A landscape with many valleys, sampled at points; each row gives a point and its height.
A ball rolls from a point to the lowest of its 2 nearest points, and stops where none of them is lower. Distance is the straight distance between rows; heights are no part of it.
Z677: -11; 29; 51; -4; 6; -24; -13; 19; -12; -61; 7; -10; 6; -2; -67; 20; -14; 18; 2; 13; 8; -46; -5; -3; 10; -4; 22; -12; 9; -20; 14  h=6.85
Z482: 2; 23; -49; 12; -8; -47; -20; -2; -17; 6; -18; 5; 17; 11; -13; -36; -7; 8; -18; 32; 42; -10; 14; 34; -15; -32; 14; -1; 15; -11; 56  h=3.35
Z873: -24; -49; -1; 17; 14; -20; 44; 1; 50; 22; 19; 55; 27; 11; 12; -11; -34; 34; -33; -20; -11; -6; -20; 3; 4; 35; -70; 35; 1; 8; -30  h=7.32
Z991: 28; -49; 10; -19; 35; 39; 24; -24; -9; 21; 25; 8; -32; 22; 42; 17; -6; 9; 44; -38; -25; -25; -12; -59; -6; 14; -6; 9; -39; 12; -15  h=6.73
Z328: 0; 12; -24; 9; -8; -36; 15; 6; 11; -11; 20; 46; 47; -2; 30; -3; 14; 14; -52; 6; 37; 55; 17; 32; 36; 9; -50; -4; -1; 19; 16  h=3.93
Z207: 28; 11; -10; 28; -22; -6; -1; 29; 81; 38; 39; 28; 34; -1; 20; 14; 8; 4; -49; -33; -24; 67; -11; 66; -5; 50; -15; 24; 13; 28; 9  h=2.36
Z14: 20; 25; -10; 48; -10; -12; -8; 12; 8; 16; 28; -27; 33; 31; -26; 9; 10; -2; -2; 14; 41; 18; -13; 15; -63; -9; 15; -30; 35; 1; 14  h=4.70
Z319: 1; 38; 31; -4; 13; 10; -11; -41; -33; -11; -46; -38; -21; -18; -34; 8; 13; 54; 36; 73; 57; -10; 55; 18; 11; 2; 26; -14; 11; 14; -38  h=1.26
Z87: 30; -43; -18; -20; 14; -15; -10; 18; -25; -30; 24; 27; 14; 0; 47; -45; 28; -8; 49; -9; -79; 4; 12; -46; -27; -35; 4; -28; -11; 11; 51  h=4.40
Z18: 16; -33; -9; -79; 12; 14; -20; -17; 4; 3; -12; 54; -22; -5; 34; -47; 32; -11; 42; -15; -67; 16; 55; -25; -11; -3; 10; 31; -12; 2; 14  h=4.99
Z439: 10; 10; -24; 12; 7; 10; 2; 2; 22; -12; 47; -12; -6; -1; 17; 32; 6; -7; -28; -54; -29; 16; -40; 3; 17; 61; -2; 15; -35; 20; -20  h=5.35
Z317: 17; -31; -21; -10; 33; 42; -12; -15; -2; -7; 16; 53; -17; 2; 36; -21; -3; -11; 12; -39; -55; 1; -27; -72; -17; 28; -40; 6; -5; 6; -5  h=6.43
Z489: 9; 9; 8; 25; 21; -18; -28; 18; -13; -14; 57; 13; -21; 3; 32; -12; 18; 9; -47; -5; -10; 1; -44; 3; -25; 36; -5; -47; 3; 2; 32  h=4.63
Z301: -12; 47; -25; -7; 9; 24; -32; 23; 21; -33; 42; -20; -27; 1; -5; 21; 20; -42; -45; -25; -16; 39; -43; 6; 14; 56; -3; -11; -23; 5; 15  h=5.62
Z755: -14; -13; -23; 9; 11; -16; 16; 15; -3; 16; 23; 27; -6; -29; 71; -5; -27; -26; -25; -15; -9; 6; -43; -23; 47; -12; -24; -7; 15; -17; 25  h=7.70
Z389: 14; -35; 31; -22; -27; 51; -31; -46; 1; 6; 10; 39; 10; 11; -4; 6; -7; -8; -33; 18; -22; 10; -13; -1; 2; 24; -1; 3; -14; -11; 3  h=6.41
Z686: -28; -13; 41; -23; 30; 3; -17; 21; -24; -27; -7; -16; -73; -3; -47; -4; 13; -19; 37; -13; -34; -20; 9; -46; -18; -14; 43; -16; 7; -26; -29  h=3.59
Z173: 14; 2; -22; 21; -21; -35; -16; 25; 45; 45; 9; 58; 37; 3; 42; -14; -13; 35; -21; -34; -31; 26; -22; 42; -32; 20; -36; 35; 9; 7; 10  h=1.17
Z175: 10; 44; 29; -6; 2; 63; 54; -40; 21; 34; -22; -58; 26; -3; -17; 33; -16; 29; 0; 33; 60; -42; -5; 50; 16; -2; 14; 28; -13; -2; -15  h=6.36
Z674: 2; -10; -23; -28; 8; -11; 14; 9; 59; 37; 64; 34; 26; -12; 40; -48; 7; -8; -39; -47; -61; 74; -8; 7; -9; 28; -46; 12; 23; 31; 13  h=7.57
Z308: 22; -46; -21; -50; 7; 1; 34; 1; 30; 26; 54; 67; 34; 2; 65; -45; -7; 8; -19; -51; -54; 69; -34; -45; 23; 34; -51; 6; 22; 22; 12  h=7.78
Z876: -55; -1; -1; -9; -8; -44; -18; 14; -22; 0; 14; -3; 40; 45; -28; -6; 10; 4; -34; -15; -24; -1; 22; 14; -46; -44; 1; 1; 24; 3; -9  h=5.36
Z313: 20; -43; -21; 2; 12; -27; 20; -4; -27; -10; 31; 20; 20; 22; 36; -38; 6; 19; 31; -22; -32; -34; 5; -24; -11; -26; -26; -6; -22; 20; 26  h=4.90
Z292: 8; 14; 21; 33; 13; 9; 4; 8; -25; -2; -4; -25; -34; -4; 11; -13; 1; -17; -14; 16; 34; 9; -22; -28; -23; -22; -10; -48; 7; -30; 6  h=3.83
Z759: -8; 6; 49; 5; 16; 31; -23; -22; -5; 53; 14; -5; -5; 22; 14; 16; -19; 28; -3; 22; 14; -22; -10; 4; -13; -37; -6; 26; -1; -33; -5  h=7.31
Z983: 8; -11; 20; -14; -4; 14; 47; -27; 9; 38; -56; 23; 10; -28; 20; 1; -41; 26; 5; 28; 61; -65; 18; 18; 32; -19; -18; 0; -6; -17; 16  h=5.71
Z865: -12; -6; 24; -45; -19; 71; 59; -31; 37; 7; 4; -17; -9; -44; 11; 10; -28; -35; -25; -2; -1; -3; 11; 25; 68; 3; -27; 24; -25; 9; 6  h=6.91
Z26: 15; 48; -59; 51; 7; 9; 36; 0; 23; -13; -28; -27; 12; -1; -19; 10; -6; 9; 7; 15; 54; 7; -26; -7; -25; -14; -24; 10; -1; 8; -15  h=3.53
Z920: -11; 3; 14; -36; -9; 48; 16; -21; 9; 5; 3; 1; -20; -11; -2; 21; -2; -55; -5; 16; 26; 20; 61; 14; 51; 3; -5; 21; -6; 4; 2  h=6.68
Z454: -9; -38; 14; -42; 21; 3; 8; -6; 3; 24; -1; -6; -33; 6; 28; 17; 23; -28; -1; -9; 10; 34; 51; 3; 47; -34; 0; 17; -34; -9; -6  h=6.38
Z356: 40; 41; 18; 32; -50; 24; -20; 20; 48; -14; 30; 17; 37; -13; 12; 42; 17; -2; -41; 7; -17; 43; -13; 53; -17; 44; 13; -11; 6; 16; 15  h=3.18
Z152: -4; -26; -4; 22; -23; -31; -55; -27; -61; -41; -1; -6; 32; 10; -36; -8; 17; 18; -10; 3; 2; -23; -15; 3; -8; 34; 46; -38; 17; 23; -13  h=4.01
Z594: 16; 25; -41; 27; 9; -22; -27; 15; 7; -26; 15; -21; 19; 15; -34; 16; 5; 9; -3; -22; 2; -12; -55; 1; -19; 34; 17; -15; -14; 3; 23  h=8.19
Z878: 1; -23; 4; -35; 41; -40; -19; 2; -25; 7; 44; 32; -16; 1; 83; -8; 17; 0; -11; -27; -36; 26; -7; -27; 34; 18; -6; -12; -28; -7; 24  h=7.26
Z21: -3; -13; -21; -29; 3; 46; 4; -26; 30; 30; 2; 34; -16; -37; 40; -20; -7; -27; 12; -31; -52; 28; 12; -2; 28; -9; -36; 52; 17; 28; -12  h=5.81
Z467: 47; 37; 7; 30; -13; 6; 5; -11; 0; -3; -6; 3; 35; 29; -35; 1; -11; 39; 22; 36; 63; -20; -1; 15; -31; -38; 6; -9; 14; -2; 30  h=4.30
Z119: -5; 91; -27; 5; -17; 25; 5; 31; 7; -53; 7; -7; -22; 4; -39; 28; 23; -15; -21; 22; 31; 12; 0; 1; -25; 47; 5; -28; 9; 9; -8  h=6.00
Z102: 0; 8; 15; -17; -10; 12; -53; 12; 37; -30; 28; 12; -6; -16; -18; -11; 38; -42; 29; 13; -64; 10; 16; 7; -43; 71; 24; -7; -23; 9; 6  h=7.01
Z96: 8; -61; 0; -13; 0; -35; -2; 4; 6; 49; 21; 0; 6; 50; 18; 18; 13; -21; 22; -28; -24; 30; 40; -6; -16; -9; 35; 13; -3; -6; -5  h=5.55
Z377: 2; -34; -9; 35; -12; -33; -5; -9; -45; -27; -34; -17; 10; -4; -25; 2; -20; 40; 14; -23; 0; -41; -40; -20; -2; 23; 19; -22; 9; 7; -45  h=4.55
Z361: 16; 12; -26; 31; -16; 11; 38; 7; 26; 29; -11; -51; -1; -9; -6; 7; -15; -4; 9; -27; -1; 0; -41; 5; -32; -18; -17; 16; -26; -7; -18  h=2.85
Z534: -16; -20; 37; -2; 15; -25; -33; 31; -22; 4; -58; 2; -31; -2; -18; -5; 5; 2; -6; 17; -18; -2; 17; -2; 9; -70; 4; -7; 7; -44; 4  h=7.55
Z760: -20; -13; -4; -19; 21; 48; 26; -36; 5; 38; -11; -42; -22; -7; 23; 19; -20; -11; -39; -11; 9; -7; -21; 20; 38; 8; -23; 29; -36; -4; -26  h=6.92
Z924: -8; -14; -7; 40; 2; -47; 26; 45; 55; 23; 18; 6; 11; -30; 43; 25; -26; -17; -14; -38; -31; 29; -8; 13; 32; 31; -8; 12; 16; 0; -11  h=6.40
Z659: -3; -29; 43; 7; 2; 3; -20; 14; -36; -41; 18; -22; -22; 7; -44; -8; 6; -1; 12; -20; -35; -15; -27; -39; -34; 13; 30; -59; 7; -9; -1  h=4.13
Z358: 2; 4; -19; -3; -7; -21; 2; 11; 8; 27; -11; 50; 16; 1; 31; -5; -11; 27; 3; -39; -12; -33; 7; 7; -6; -2; -13; 47; 1; 1; 10  h=2.35
Z781: 22; 23; -4; 5; 0; 49; 5; -26; 14; -29; -63; 1; -24; -34; -20; 19; 7; 11; 34; 33; 46; -21; 27; -1; 24; 18; -29; 7; -27; 23; -13  h=1.06
Z927: -13; 4; -3; 1; 28; 2; -40; 11; 49; -17; 14; 18; -8; -25; -10; -31; 16; -25; -5; -8; -60; 18; -33; -5; -41; 68; -17; -7; -2; 7; 8  h=7.18
Z807: -6; 47; -3; -7; -11; 13; 5; -8; 20; 31; -7; 44; 10; -13; 25; 3; -2; 7; -42; -8; 14; 13; 19; 38; 18; 0; -18; 51; 17; -3; 6  h=3.19
Z955: -32; 51; 27; -39; -12; -9; -14; 41; 2; -38; 9; 20; -16; -16; -21; -3; 17; -38; 41; 7; -21; -22; 14; -26; -21; 25; 56; -9; 11; -33; 10  h=6.44
Z497: -11; -11; 10; -38; -2; 8; 40; -11; 10; 37; 0; -17; 29; 23; -8; 17; -13; -4; 32; -30; -9; -23; 3; -11; -11; -15; 23; 48; -27; -21; -26  h=6.45
Z302: -9; -24; -2; -31; 18; 32; 2; -20; -13; 10; 18; 39; -31; -12; 33; -31; -17; -19; 9; -21; -52; -29; 12; -48; 1; -29; -10; 22; 29; 6; -9  h=6.14
Z334: -12; -43; 22; 20; -2; -11; 66; -5; 40; 22; 17; 16; 44; 1; 49; 25; -24; 31; 2; -1; 9; -32; -22; 17; 32; 11; -47; 37; -20; 3; -34  h=7.05
Z19: -7; 22; 5; -1; 4; 4; 23; 3; 15; -19; -27; 46; 17; -32; 30; -1; 16; -9; -8; 33; 42; 35; 24; 5; 41; 0; -48; -11; -23; -6; 22  h=3.20
Z363: -7; -8; 56; 5; 24; 6; -29; 3; -11; 49; -46; -33; -17; 19; -17; 6; -3; 29; 42; 19; 18; -6; -12; 1; -7; -70; 22; 11; 0; -53; -24  h=7.56
Z638: 4; -6; 30; -9; 38; 34; -3; -37; -60; 1; -59; -24; -20; 5; -29; -16; 1; 46; 25; 41; 76; -59; 26; -2; 36; -61; 2; -24; 10; -6; 3  h=6.42
Z137: 19; -6; 1; 27; -25; 10; -3; -11; 9; -33; -37; -3; 12; -14; -19; 33; 3; 6; 30; -3; 1; 6; 0; -7; 0; 11; -8; 6; -32; 18; -21  h=2.15
Z944: -20; 3; 19; -34; 19; -17; -13; 9; -25; -58; 28; 14; 4; 8; -26; -1; 9; -17; 30; 2; -14; -49; 13; -35; 9; 12; 31; -12; -9; -14; 30  h=6.67
Z104: -27; 76; -2; -10; -9; -2; -7; 53; -7; -30; -3; -18; 2; 8; -41; 20; 19; -37; 18; 5; 25; 14; -14; -24; -37; 34; 43; -37; -9; -33; 4  h=6.20
Z316: -8; -6; -24; -7; -28; -4; 38; -15; 9; 42; 25; 23; 30; 26; 31; -6; -11; 16; -66; -22; 27; 22; -1; 37; 20; 4; -33; 39; -6; 9; -6  h=3.82
Z795: 10; -37; -12; -16; -38; -4; 29; -14; 32; 40; 36; 23; 39; 24; 19; -20; -11; -20; -31; -13; -28; 30; 5; 13; -30; -9; -15; 13; 22; 1; 11  h=4.45
Z835: 17; -8; 2; 9; -14; -28; 11; 1; -2; 17; -3; -38; -30; 6; -3; 9; -38; -3; -16; 4; 22; -3; -2; 26; 27; -25; 10; 1; -2; -15; 14  h=4.76
Z746: 23; -68; -7; -46; 18; -2; -28; 5; 3; 8; -11; 33; -9; 34; 24; -1; 11; 11; 44; -26; -83; -7; 22; -29; -12; -30; 17; 32; -14; 1; 4  h=4.44
Z459: -29; 83; -45; 25; -10; 46; 3; -4; 12; -14; -1; 9; 23; -15; 1; 35; 7; -37; 7; 13; 32; 17; 1; -13; -18; 6; 3; 28; 27; 8; -46  h=6.39
Z575: -20; 29; -4; 36; 25; 12; 23; 9; 4; 27; -25; -51; -28; -17; 1; 29; -24; 2; 24; -18; 7; -15; -19; -16; 1; -35; -5; 27; 6; -8; -47  h=1.98
Z490: 5; -39; -1; 13; 10; -1; 0; -36; -27; 12; 45; -19; -18; 52; -28; -14; -23; 36; 0; -13; 15; -47; 0; 6; -4; -35; -7; 24; 14; 33; -3  h=6.93
Z952: -16; 51; -25; 0; -10; 37; 20; -17; -15; 5; 1; 10; -6; -31; 25; -9; 6; -19; 25; -18; 3; -33; -4; -29; -32; -4; 3; 19; 10; 7; -31  h=6.62
Z929: -6; 45; 44; -43; -13; 10; -5; 12; -38; -44; -32; -46; -11; 2; -77; 21; -8; 23; 24; 32; 42; -31; -1; 2; 42; -35; 62; -12; 7; -31; 5  h=7.06
Z234: 5; 4; 18; -24; -24; 57; 57; -31; 18; 32; -31; -13; 29; 1; -8; 16; -26; 15; 4; -3; 32; -44; 5; 15; 3; -21; -15; 29; -34; 0; -11  h=6.09
Z607: -5; 7; -10; 8; -6; -31; -38; 31; 13; -14; -24; -8; -26; -30; -1; -11; 39; -52; 50; 13; -16; 38; 44; 15; -19; -5; 39; -21; 10; 2; 9  h=3.36
Z668: 33; 2; -9; 8; -20; 40; -48; 8; 9; -20; -20; 6; -5; 4; -12; 30; 12; -32; 40; -8; -33; 24; 1; -13; -4; -4; 14; 1; 0; 12; 16  h=2.93
Z140: -22; -41; -15; -42; -40; -22; 3; -15; -30; 8; 26; -2; 35; 30; 9; -10; 3; -8; -33; -25; -53; 0; 15; 3; -16; -41; 14; 10; -2; 9; 0  h=4.97
Z604: -8; -63; 16; -18; 2; -41; 23; -14; -11; -3; 16; -2; 14; -1; 32; -6; 25; -16; 14; 10; -2; 23; 44; 5; 24; -16; -12; -20; -45; 5; 8  h=5.97
Z743: 4; 4; 14; 1; 26; 23; 4; -19; -4; -1; -70; 27; -10; -43; 37; 1; 22; 19; 25; 20; 24; -7; 22; -16; 20; -2; -50; -2; -36; 0; -11  h=2.21
Z341: -11; -79; 17; 14; -11; -43; 13; 9; -9; 36; -28; -25; 23; 48; -41; 3; -38; 29; 40; 2; 10; -37; -5; 8; 14; -46; 26; 27; 17; -17; -33  h=6.65
Z586: -3; 34; 13; -6; 33; 41; 48; -20; 26; 49; -13; -19; -10; -5; 24; 49; -14; 24; -24; -4; 54; -26; 18; 44; 57; 19; -21; 23; -27; 3; -17  h=6.66
Z507: 4; 6; 18; 6; 18; 14; -38; -19; -33; -9; -29; -17; -38; 19; -59; 25; 15; 17; 5; 33; 41; 12; 34; -11; -8; 26; 19; -14; 4; 6; -43  h=2.26
Z678: -20; -20; 6; -10; 4; -18; -34; 20; -19; 10; 38; -28; -2; 38; -15; -15; 27; -31; 10; -22; -44; 13; 2; -25; -69; -9; 34; -52; 23; 0; 4  h=4.58
Z256: -3; -4; -25; -9; -2; -50; -35; 23; -1; 6; -19; 7; 28; 1; -11; -42; 25; -35; 16; 16; -9; 16; 30; 8; -34; -8; 33; -31; 5; -21; 55  h=2.52
Z464: 6; 35; 26; 5; 4; -14; -43; 2; -50; -45; -25; -33; -29; 16; -85; -12; 18; 39; 24; 44; 61; 13; 23; -2; -25; 38; 46; -57; 26; 8; -15  h=2.94
Z343: -11; 53; -9; 24; -8; 17; -24; -17; -29; -44; 1; -61; -20; -37; -17; -15; -6; -7; 6; 73; 34; -14; -25; 3; 17; 6; 31; -35; 23; -2; -2  h=2.78
Z190: 14; -54; 0; -1; -10; 43; -3; -21; 18; 30; -19; 37; -5; 13; 8; 10; -39; -26; -22; -4; 6; 15; -10; -15; 25; -4; -29; 14; 13; -14; 20  h=6.11
Z610: 24; -36; -36; 14; -19; 36; 12; -36; -13; 20; -20; 18; 20; 18; 10; -21; -8; -1; -5; 0; 23; 8; -22; -17; -17; -24; -41; -6; -9; 2; 7  h=5.77
Z298: 42; -45; 3; -7; -11; -3; -13; 16; -3; 1; -11; 12; -18; -10; 37; 1; 26; -15; 62; -16; -42; 13; 23; -26; -5; -31; 20; -13; -16; 0; 20  h=3.71
Z6: 20; 9; 13; -13; -18; 4; -25; 20; 13; -13; 52; 23; 16; 15; -2; -1; 5; -22; -14; -6; -21; -8; -36; -7; -38; 47; 32; -35; 6; -25; 55  h=4.25
Z815: -10; -44; 1; -2; -12; -24; 20; 18; 12; 49; -3; -51; 31; 55; -31; 37; -21; 29; 26; -26; -17; -18; -5; 18; 11; -30; 20; 63; -32; -7; -28  h=6.76
Z444: -16; 1; -5; -26; 11; -17; 2; 34; -13; -11; 48; 22; -6; -26; 80; -25; 9; -35; -14; -18; -62; 41; -27; -37; 25; -15; -6; -36; 14; -5; 45  h=7.49
Z504: 3; -27; 10; 17; 8; -42; 6; -5; -9; 52; -43; -5; -24; -5; 19; -4; -34; 38; 2; 28; 46; -41; 7; 33; 35; -29; -3; 18; 1; -29; 7  h=5.25
Z556: 8; 37; -16; 57; 10; -23; -19; 9; -39; -39; 2; -58; -18; -9; -12; -2; 1; 11; -28; 32; 25; -2; -54; -4; -7; -3; 11; -68; 17; -3; 13  h=3.28
Z41: 19; 31; -46; 37; -10; -18; -32; 35; 22; -43; -11; 15; 14; -1; -6; 32; -1; -8; -47; -1; 8; 21; -44; 6; 9; 34; -1; -39; 29; 14; 37  h=8.05
Z715: 10; -10; 11; 22; -2; 28; -16; -33; 12; 14; 28; -8; 27; 55; -34; 26; -28; 37; -8; 8; 16; -33; -30; 14; 4; -35; -8; 44; 1; 1; 0  h=7.11
Z894: -5; 1; 5; 45; 6; -30; 40; 11; 29; 0; -21; 6; 14; -51; 51; 32; -18; 7; 0; -1; 7; 9; -20; 8; 49; 7; -38; 16; -8; 9; -22  h=6.74
Z785: -18; -22; -32; -10; 16; -20; -9; 25; 51; -1; 24; 17; 16; -18; 18; -50; -4; -24; -30; -47; -82; 39; -29; -12; -35; 36; -28; -7; 25; 23; 26  h=7.37
Z309: 24; 25; 12; -14; -25; 13; -47; 41; 50; 14; 26; 47; 21; 3; 23; 17; 8; -29; -18; -12; -40; 48; -7; 29; -22; 51; 26; -10; 16; -13; 54  h=3.77
Z889: 6; -7; -2; 17; 6; -9; -6; 10; 21; -3; 71; 17; 13; 13; 42; 16; 22; 35; -61; -41; -39; 7; -73; 9; -8; 56; -23; -12; -14; 12; -13  h=5.01
Z418: -29; 20; 17; -7; 29; 6; -4; 16; -10; 0; -21; -29; -57; -20; -7; 31; 0; -35; 18; -16; -5; -6; 20; -18; 25; -1; 21; 19; 5; -8; -46  h=2.86
Z646: -13; 4; 13; -13; -45; 29; -36; -19; -8; -20; 17; 6; 14; 10; -33; 21; -10; -34; -58; 20; -14; 6; 10; 22; 3; 33; 27; 6; 28; 4; -3  h=6.64
Z299: 9; -2; 34; -22; -4; -10; -29; 34; -52; -42; -50; -11; -40; 0; -33; -2; 13; -3; 31; 32; 30; -17; 19; -14; 30; -59; 46; -30; 18; -44; 31  h=7.29
Z809: -11; -6; 26; -4; 9; -44; -58; -4; -49; -36; -22; -27; -6; 1; -74; -39; 21; 17; 9; 23; 13; -12; 3; 4; -27; 46; 72; -50; 20; -10; 3  h=3.46
Z367: 21; 1; -33; 32; 9; -20; -6; 21; 11; -16; -3; 38; -15; -21; 16; -11; -28; -16; -23; -13; 19; -7; -44; -17; 33; 17; -2; -9; 29; -23; 54  h=7.88
Z918: 12; 21; 4; 23; -31; -26; 37; -5; 2; -30; -2; 2; -3; -52; 4; -8; 6; 5; -13; 23; 20; 4; 48; 34; 4; 9; -14; -8; 9; 36; -22  h=4.51
Z707: -12; 74; -9; 6; -17; 31; 4; -42; -17; -38; -24; -41; -4; -41; -19; 9; 11; 25; 2; 86; 46; -6; 15; 30; 16; 27; 23; -6; 13; 19; -50  h=2.16
Z641: -4; 25; 21; 16; -17; -16; 13; 21; 28; -15; 7; -7; -20; -45; 14; 4; 25; -28; 35; 24; 0; 37; 65; 28; -14; 25; 8; -4; -19; 22; -14  h=4.00
Z164: -9; -24; -4; 31; 1; -36; 35; 17; 16; 56; 11; -15; -10; 9; 30; 18; -19; -18; -5; -27; -10; 29; 30; 5; -10; 10; 3; 27; 29; 11; -41  h=6.03
Z203: 19; -58; 14; 0; 29; 16; -1; -42; -56; 22; -14; -28; -42; 27; -7; -18; -3; 33; 13; 6; 37; -60; 16; 9; 24; -45; -1; -9; -8; 18; 2  h=6.70
Z829: -47; 14; 7; -10; 15; -16; -19; -11; -27; -36; -34; -13; 32; 34; -75; 16; 7; 21; -19; 21; 1; -3; 25; -3; -19; -43; -10; 18; 13; 3; -30  h=5.69
Z812: -12; 24; 14; 3; -19; 15; -45; -19; 10; -10; 34; -14; 22; 1; -32; 9; 22; -13; -10; 4; -33; -3; -4; 32; -43; 39; 40; 14; 0; 17; -12  h=6.82
Z637: 23; -3; 27; -22; -6; 12; 41; 3; -44; 17; -58; -5; -27; 3; -17; 10; -20; 33; 13; 14; 68; -51; 35; -6; 19; -47; 16; -26; -2; -24; 13  h=6.12
Z864: -6; -17; -11; 32; -23; -41; 10; 1; 8; -17; -32; -17; 41; 21; -57; 18; -36; 51; 11; 11; 22; -28; -10; 16; 19; -19; 1; 31; 4; 6; -24  h=6.29
Z265: -23; 36; -9; 26; -10; -20; 12; -21; 1; -23; -29; -22; 38; 6; -56; 13; -18; 64; -32; 47; 26; -18; 31; 38; -5; -27; -18; 28; 33; 22; -38  h=5.99
Z150: 14; 8; 7; 21; -15; 4; 2; -4; -13; 6; 16; -48; -21; 13; -39; 12; -17; -20; 24; 2; 27; 6; -16; -5; -20; -10; 42; -16; 20; -7; -1  h=4.32
Z93: -19; -58; 10; -11; 15; -73; 21; 22; -34; 5; -13; -7; -10; -13; 20; -51; 9; -3; -28; 15; -11; 17; 29; 1; 5; -4; -22; -42; -24; -24; 21  h=5.49
Z402: -14; -48; 32; -32; 12; -10; -8; -12; -15; 24; 34; -51; -2; 36; -22; -2; 16; -22; 26; -9; -40; 13; 21; -24; -35; -21; 52; 2; -3; -16; -29  h=5.04
Z765: 2; 60; -37; 0; -23; 52; -26; 15; -2; -62; 20; -10; -55; -18; -18; 14; 10; -32; -34; 12; 15; 9; -32; 7; 22; 73; 2; -21; -13; 25; -6  h=5.82
Z52: 1; -34; -32; -3; 7; -3; 41; -19; -34; 17; -16; 5; 13; 14; 36; -11; -5; 11; 25; -13; 22; -25; -1; -22; 21; -45; -30; 1; -41; -3; 5  h=5.37
Z76: -16; 85; -38; 25; -24; 11; 1; 27; 21; -44; 12; 17; 11; -14; -5; 36; 28; -31; -29; -14; -4; 43; 9; 10; -8; 25; -8; -2; 27; 45; -19  h=6.18
Z199: -8; -63; -26; -6; 5; -24; 66; 4; 41; 33; 33; 49; 18; -15; 47; -56; -17; 26; -20; -43; -24; 20; -38; -14; 35; 30; -78; 24; 4; 27; -10  h=7.54
Z875: 0; 43; -27; 31; 32; -10; 9; 16; -21; -20; -44; -19; -13; 34; -54; 11; -9; 12; 28; 15; 60; 4; 2; -37; -12; -35; -17; -19; 14; -12; 0  h=4.05
Z337: 27; 9; -22; 28; -4; -11; 2; 0; -18; -10; -16; -21; 22; 22; -53; -59; -19; 39; -9; 31; 31; -36; -22; 19; -30; -46; -24; -7; 6; -4; 51  h=3.88
Z306: 5; -10; 29; -29; 41; 25; 8; -14; -8; 7; 27; 14; -18; -6; 52; -7; 20; 5; 5; -13; -8; -6; -5; -21; 15; 13; -38; -2; -57; -11; 8  h=7.00
Z773: -7; -4; 31; 7; -4; -59; 37; 18; -22; -31; -10; -15; 3; -31; -8; -45; 19; 7; -7; 28; 9; -5; 41; 11; -25; -2; -9; -37; -21; -7; 0  h=5.02
Z388: -28; 9; -15; -56; 2; 31; -10; -16; 18; 13; -27; 32; -19; -50; 30; -39; 24; -47; 23; 2; -27; 12; 37; 0; 19; -3; -9; 33; -9; -1; -1  h=5.47
Z557: -4; 33; -38; 15; 3; 39; -25; -19; -34; 19; -24; -16; -31; -24; 24; -22; 8; -29; 36; 9; 17; -13; -16; -20; -6; -43; 19; 4; 12; -1; -8  h=6.83

For each start below, name the point where the ball stops.
Z865: Z256
Z363: Z150
Z308: Z575
Z755: Z298
Z439: Z173
Z674: Z298
Z864: Z173
